Points, in no order, along strands that fork, close into loops and pass close to each other.
In the rows, zero is written as 100.
Points whose rows are less than 68.9 apart are linked; no others are. Some points are linked to none.
nimu: 101,96,101,90,102,101,78,89,82,110,90,110,92,97,107,108,97,99,95,117,82,104,100,108,109,107,91,102,103,98,94
Zit: 99,104,107,87,138,70,53,94,106,94,107,122,86,140,95,99,113,61,96,106,89,87,98,59,111,132,96,83,85,72,115
devu: 105,98,75,130,118,120,71,98,100,90,113,84,108,98,106,89,98,106,84,124,102,99,96,82,102,97,111,122,101,88,117
budo: 89,79,100,117,77,112,167,114,114,87,106,108,118,91,86,117,111,123,111,83,126,97,110,92,96,82,104,114,114,112,106
Fikun: 93,87,78,118,77,119,122,113,88,96,92,89,109,102,89,107,99,112,95,104,133,109,104,119,107,90,100,103,100,103,106
Sugal: 91,92,91,93,101,97,83,89,71,89,97,93,101,106,110,96,100,82,121,126,120,121,102,143,113,92,111,76,90,103,93
per: 107,85,87,106,106,96,125,99,102,122,96,101,89,108,132,73,78,120,59,81,50,86,106,110,93,113,103,91,92,86,68
Zevaf: 111,114,124,81,106,107,69,91,118,98,103,108,105,64,87,127,90,72,135,121,90,101,107,94,105,105,91,108,108,124,102
Zode: 85,105,97,90,100,89,77,95,106,107,97,106,82,107,86,94,115,78,78,111,124,102,72,80,101,92,105,110,97,101,142
Ditoz: 97,84,112,87,57,83,127,96,116,125,99,116,117,83,63,100,115,93,119,91,123,108,98,108,79,90,99,120,109,127,107
mib: 127,102,115,90,134,76,60,79,88,111,107,110,95,105,102,90,122,111,129,103,100,94,109,98,90,125,95,83,102,73,80
geza: 119,118,85,122,129,108,74,104,112,82,105,90,103,92,100,91,111,112,100,118,125,106,83,76,94,95,106,136,115,88,136
kem: 98,108,100,98,107,97,88,89,102,116,103,107,81,102,79,92,117,96,74,98,119,113,85,96,84,99,111,103,105,80,129
Puses: 99,102,90,110,97,104,90,96,95,114,97,94,75,117,93,92,117,102,49,93,104,115,91,94,90,97,116,95,94,69,123
gasif: 96,118,106,76,54,89,108,126,86,91,72,110,108,101,104,128,98,91,105,105,83,123,107,107,109,91,72,111,99,128,108
sovaz: 103,100,111,114,128,127,81,91,116,88,122,92,103,58,94,109,91,106,122,114,121,92,106,116,93,95,109,100,116,102,96
Fot: 100,92,68,124,70,132,130,120,90,100,93,75,94,113,106,94,92,109,78,94,116,111,100,111,104,90,107,102,90,97,98
kugat: 83,84,88,90,61,73,152,130,98,105,77,94,105,113,75,105,103,94,129,62,126,105,113,122,106,67,76,91,87,113,74
Tarar: 102,125,98,94,127,60,50,81,121,90,111,100,115,133,99,88,113,98,86,88,69,74,108,51,97,137,97,98,85,65,111
Bibok: 76,94,105,65,72,97,108,105,90,108,80,97,103,93,86,102,97,76,119,100,118,92,90,120,114,82,76,96,87,137,89
gomig: 81,125,122,97,68,113,109,120,100,79,114,98,120,85,96,142,88,102,114,114,91,99,115,93,104,90,90,112,99,121,118
fede: 94,90,95,113,115,132,126,88,107,110,115,89,98,82,100,88,72,115,71,90,88,95,96,115,87,102,119,91,110,89,85
taz: 121,98,116,85,103,90,88,106,80,103,80,122,95,79,114,116,103,92,113,116,77,107,118,121,112,106,76,92,102,122,83
rumuv: 94,87,89,106,111,103,100,103,97,84,101,95,118,88,95,94,109,96,129,126,156,100,93,132,105,84,115,92,105,118,109
dozi: 117,130,116,107,106,115,71,98,108,75,120,81,112,75,98,131,98,107,142,117,80,116,120,82,98,105,88,125,114,99,103
Keva: 96,98,114,73,101,101,125,110,82,122,71,107,69,94,123,89,92,100,93,80,96,100,88,144,107,90,84,81,99,117,68
Lun: 109,107,92,102,107,84,63,80,93,102,100,102,102,121,111,92,109,114,82,104,63,97,109,75,91,117,98,109,98,70,104
Tana: 117,106,109,100,142,88,56,75,94,104,120,102,93,100,96,92,111,96,127,111,108,100,100,93,98,114,103,95,100,71,95
kebap: 82,85,89,103,121,99,73,84,87,107,112,93,97,111,120,83,89,102,78,117,80,81,99,110,106,112,108,79,84,82,79
madi: 96,127,122,77,68,92,91,116,95,79,93,109,115,88,99,138,92,82,123,119,72,120,111,92,105,99,85,112,107,133,114
foz: 96,103,90,96,52,90,167,133,102,104,68,98,95,124,90,111,95,105,110,56,124,113,114,116,109,82,82,97,96,105,74
Veno: 110,102,105,85,108,83,66,82,82,106,85,121,93,113,112,107,107,91,97,118,70,103,102,84,111,116,92,105,103,94,101
teden: 90,113,99,86,81,122,148,137,89,110,72,80,76,108,121,88,73,101,97,60,96,89,98,120,114,95,88,99,92,107,62
poga: 87,83,94,104,103,100,120,98,95,107,98,107,89,112,87,77,122,99,89,98,160,106,78,118,90,83,126,80,100,97,113
Remu: 115,107,100,99,153,91,46,72,110,88,115,109,115,128,103,100,89,80,140,111,94,72,99,61,124,124,108,91,97,81,83
divak: 71,109,90,103,125,89,91,94,121,105,111,90,82,100,92,81,102,94,37,93,93,85,80,91,98,92,116,97,90,89,129
Mudib: 92,97,118,98,85,128,144,107,100,107,102,97,97,83,93,115,82,110,99,88,104,98,106,123,98,99,98,91,106,105,85
timo: 124,106,112,86,134,89,52,77,99,106,107,113,95,94,88,102,99,66,140,123,98,99,94,90,113,115,107,97,99,101,98
Nunes: 80,68,89,102,91,92,138,102,99,106,92,105,99,110,86,78,128,101,108,89,161,99,80,116,101,74,116,90,99,115,99
Gol: 76,108,93,111,95,118,103,92,121,98,106,87,102,87,100,98,87,118,75,102,84,99,82,91,92,96,112,123,113,101,123
Lavez: 89,100,114,63,78,101,127,112,89,123,70,105,81,92,101,96,94,94,102,85,107,101,85,131,106,88,80,92,97,125,79
Keb: 102,103,101,97,83,111,107,100,91,109,91,99,91,101,116,109,91,116,80,100,68,112,105,109,98,108,92,111,107,93,94
Tar: 125,103,118,115,108,124,95,102,94,98,118,91,108,75,109,118,94,125,110,104,71,97,133,107,85,108,92,94,109,84,76
fuf: 95,103,112,89,94,105,106,84,108,121,104,107,95,84,75,96,104,105,95,99,120,107,82,102,83,95,108,113,120,100,123
guz: 84,99,97,95,132,80,52,92,102,94,109,110,83,129,100,95,109,65,70,110,90,87,92,71,109,114,101,85,83,77,119
zag: 131,97,112,112,109,67,81,95,79,107,69,138,98,94,129,103,129,118,117,92,66,112,115,98,97,113,72,103,114,122,100
fefil: 114,100,107,89,104,82,76,93,83,119,101,112,89,96,76,84,115,70,117,116,136,121,90,129,94,102,113,86,93,103,106
Dut: 81,130,119,96,58,119,128,132,96,89,114,94,104,96,118,131,80,113,97,100,65,99,111,99,95,91,102,111,97,115,104
Vam: 67,95,97,81,88,100,94,90,108,102,90,101,97,104,90,96,99,81,91,109,120,87,66,79,113,82,93,121,96,130,126
Kom: 121,97,112,113,107,77,88,95,86,102,78,129,103,99,137,103,117,134,102,88,54,98,112,97,88,119,78,105,116,106,92
kuza: 104,95,89,109,106,96,84,85,113,112,116,97,124,96,122,82,81,126,80,101,42,74,119,89,85,117,97,98,97,85,76
sut: 139,96,113,98,122,76,68,88,76,108,86,117,102,96,111,97,124,117,125,106,91,108,121,110,96,120,88,86,111,86,74
gal: 75,93,94,96,86,120,150,95,119,112,91,82,87,99,94,83,76,117,70,69,102,89,69,99,105,93,112,101,101,101,100
diz: 112,127,86,111,130,68,50,84,129,79,125,84,116,139,106,84,116,101,98,87,76,86,102,34,97,125,102,106,82,64,115
fubul: 105,97,91,104,59,113,179,121,103,98,75,98,93,125,97,111,88,105,97,56,124,122,106,106,108,99,103,100,97,98,72
bage: 108,88,115,86,61,88,139,110,109,115,93,112,118,82,65,111,105,95,120,85,122,113,113,123,82,90,91,99,104,122,93
poder: 98,95,103,78,102,83,77,92,76,108,96,108,89,105,98,88,110,66,117,122,127,121,91,138,108,95,109,74,87,112,97
Guvo: 91,106,111,93,109,120,70,93,112,79,104,106,111,84,96,128,76,68,120,130,102,92,93,83,127,99,91,113,111,130,106
rine: 103,91,97,99,102,117,145,99,108,118,100,91,85,95,117,84,60,110,63,75,61,97,100,116,97,112,109,91,100,92,70
gutom: 77,102,84,106,124,85,70,96,112,97,113,88,85,116,98,87,110,81,38,98,84,85,95,81,104,99,108,89,76,78,126
gog: 79,113,110,81,50,91,137,132,91,95,88,96,111,101,94,128,93,99,111,87,102,97,113,110,112,77,72,106,87,124,99
gegez: 117,106,119,77,79,91,85,97,104,113,93,108,111,71,76,109,103,79,126,115,104,116,103,110,95,104,89,111,102,127,110
tavi: 114,93,94,123,133,119,88,81,85,99,123,86,101,91,96,84,106,115,103,105,115,110,105,111,81,104,115,93,111,72,91
zimig: 121,127,95,109,148,78,52,82,120,85,128,93,93,133,98,93,117,92,121,93,92,95,90,40,109,116,92,115,86,65,122
Mareg: 104,91,71,118,71,133,140,114,96,116,85,74,81,118,112,83,84,104,64,78,104,114,91,105,101,96,116,94,88,87,87
ber: 108,91,82,111,65,127,165,108,108,108,77,94,86,126,100,97,83,108,75,58,114,122,92,96,100,106,117,101,98,90,85
Mul: 108,101,114,83,82,87,91,89,110,124,100,111,109,75,67,98,109,82,120,109,124,108,88,105,88,101,104,120,105,121,118
ferir: 123,110,124,103,106,117,92,109,97,87,110,93,105,64,97,131,97,108,123,113,92,100,138,122,92,100,89,84,106,99,80
Folor: 108,99,93,107,125,121,63,87,101,72,106,106,111,102,98,117,78,61,129,135,107,96,96,81,136,101,99,105,108,118,102
marof: 73,101,84,103,105,106,124,92,118,111,101,82,86,100,91,75,90,106,41,83,98,89,72,97,99,90,121,95,95,94,117
vepen: 107,106,76,124,125,100,55,85,108,92,119,88,103,110,102,88,103,100,80,115,84,92,97,68,97,109,111,114,92,71,115
Kul: 109,100,106,110,102,92,91,95,103,104,103,110,115,95,138,97,93,138,93,93,34,86,119,93,80,122,88,105,109,93,82
kitem: 106,100,85,108,83,104,101,90,96,115,96,95,85,115,114,92,101,115,56,90,68,114,99,98,86,104,113,105,100,75,102
Dupo: 95,97,95,97,90,108,95,115,75,81,97,86,114,90,103,120,87,89,118,121,112,107,118,136,118,93,88,81,91,112,89
binak: 117,108,130,87,85,107,117,117,101,94,103,100,108,65,79,134,92,98,118,105,111,98,132,130,88,90,89,81,101,113,94
Bos: 127,93,104,118,113,131,105,91,88,98,118,88,106,85,98,105,96,121,103,93,89,112,123,113,79,107,102,95,116,75,77
ruru: 90,87,93,112,92,114,120,113,91,80,106,85,121,86,92,111,97,104,122,114,140,103,112,138,107,86,102,84,101,113,97
bife: 73,92,94,110,133,90,66,85,90,94,123,96,92,121,120,74,101,94,83,114,94,85,99,109,103,109,122,70,80,76,96
gepa: 69,101,114,85,52,90,157,126,108,102,102,97,102,101,88,122,99,107,118,72,105,88,108,96,106,76,84,110,97,122,95
Bisu: 101,79,78,107,106,99,89,92,92,117,109,100,102,114,125,76,87,118,71,108,63,80,110,104,93,114,103,85,86,82,72
buroz: 119,127,100,92,113,86,60,83,110,95,104,109,90,111,85,102,110,64,122,116,102,114,74,59,105,107,105,128,102,101,142
gozul: 76,84,87,114,81,130,166,120,116,95,95,75,95,102,100,82,77,116,93,66,116,81,81,93,111,94,105,99,95,104,85
mamek: 113,104,89,114,146,107,48,76,109,78,116,103,111,113,108,108,83,78,133,121,90,87,99,64,132,113,106,112,104,90,94
bov: 128,127,98,114,127,100,66,81,107,91,120,82,96,91,90,98,113,110,125,107,112,120,86,76,97,100,96,133,113,84,119
Didor: 113,107,85,113,101,96,87,81,103,110,113,87,99,114,107,81,105,127,68,89,58,108,111,82,71,111,111,108,107,62,101
Ros: 88,80,75,119,103,116,112,122,104,88,90,86,104,105,112,79,113,116,78,117,146,85,76,99,107,79,118,109,95,108,115
mido: 81,102,94,118,148,96,74,99,102,90,123,96,85,108,108,73,112,93,79,115,126,94,88,109,92,99,126,79,91,77,121
Tira: 138,105,109,98,110,62,69,95,82,97,65,139,106,105,122,103,130,98,130,103,57,121,110,76,105,119,81,110,114,128,107
vil: 92,93,86,111,128,107,88,106,99,84,104,98,105,96,110,86,109,101,102,132,152,92,81,115,108,87,121,104,100,107,118
linog: 104,109,106,81,133,60,51,97,103,96,92,127,108,144,105,93,117,88,92,99,80,74,102,57,104,144,91,80,87,71,109
Luko: 79,88,112,112,65,102,187,119,114,90,113,102,107,105,90,120,97,116,113,61,111,92,109,84,108,83,105,107,97,110,94
zik: 100,132,127,102,75,113,137,136,94,96,112,100,94,92,134,125,76,119,87,88,50,104,115,104,88,99,102,106,103,107,92
Lil: 96,88,94,122,137,111,99,91,94,99,123,94,89,105,98,70,104,107,73,102,117,104,93,117,81,100,133,79,103,69,106
Reti: 115,92,126,83,73,102,154,113,109,102,99,116,113,78,68,125,97,97,119,77,122,106,126,133,79,89,98,75,103,118,83
kapep: 125,100,117,81,90,84,95,105,84,117,80,117,98,76,93,105,105,88,113,110,100,123,109,136,95,100,84,90,104,121,86
Pigo: 87,85,112,114,98,119,140,110,120,89,114,104,119,70,85,113,102,119,115,98,134,81,105,100,92,84,103,111,119,117,108
zuzog: 67,79,94,85,91,99,106,103,105,94,94,100,109,93,88,100,105,83,117,112,139,78,80,101,117,76,83,112,96,137,109
Gegak: 79,65,86,97,72,79,139,111,103,106,92,96,109,101,72,93,117,92,126,84,142,101,101,120,106,68,85,97,94,124,88
sikag: 103,110,111,90,96,84,74,99,91,80,82,126,104,110,144,114,108,106,112,108,31,110,99,74,98,119,88,114,123,124,106
vopon: 96,79,68,130,79,132,139,124,112,97,90,77,107,105,112,84,105,121,69,96,121,92,87,87,103,82,116,109,97,106,113

A tip is a point with one link. Name the tips that can be reached along the links from each point below, in the order of the rows.
Zevaf => fede, Keva, Remu, bov, Tira
vopon => poga, fefil
gutom => zimig, gozul
gog => zik, Pigo
mib => timo, sut

A piece is all that can be reached along the links. How many separate loops has the piece of each point below (a circle has one, a figure eight two, a Y none), and how many tips (points with one link)?
guz => loops 0, tips 2
Zode => loops 2, tips 5
Gegak => loops 1, tips 2
gomig => loops 0, tips 2
sut => loops 0, tips 2
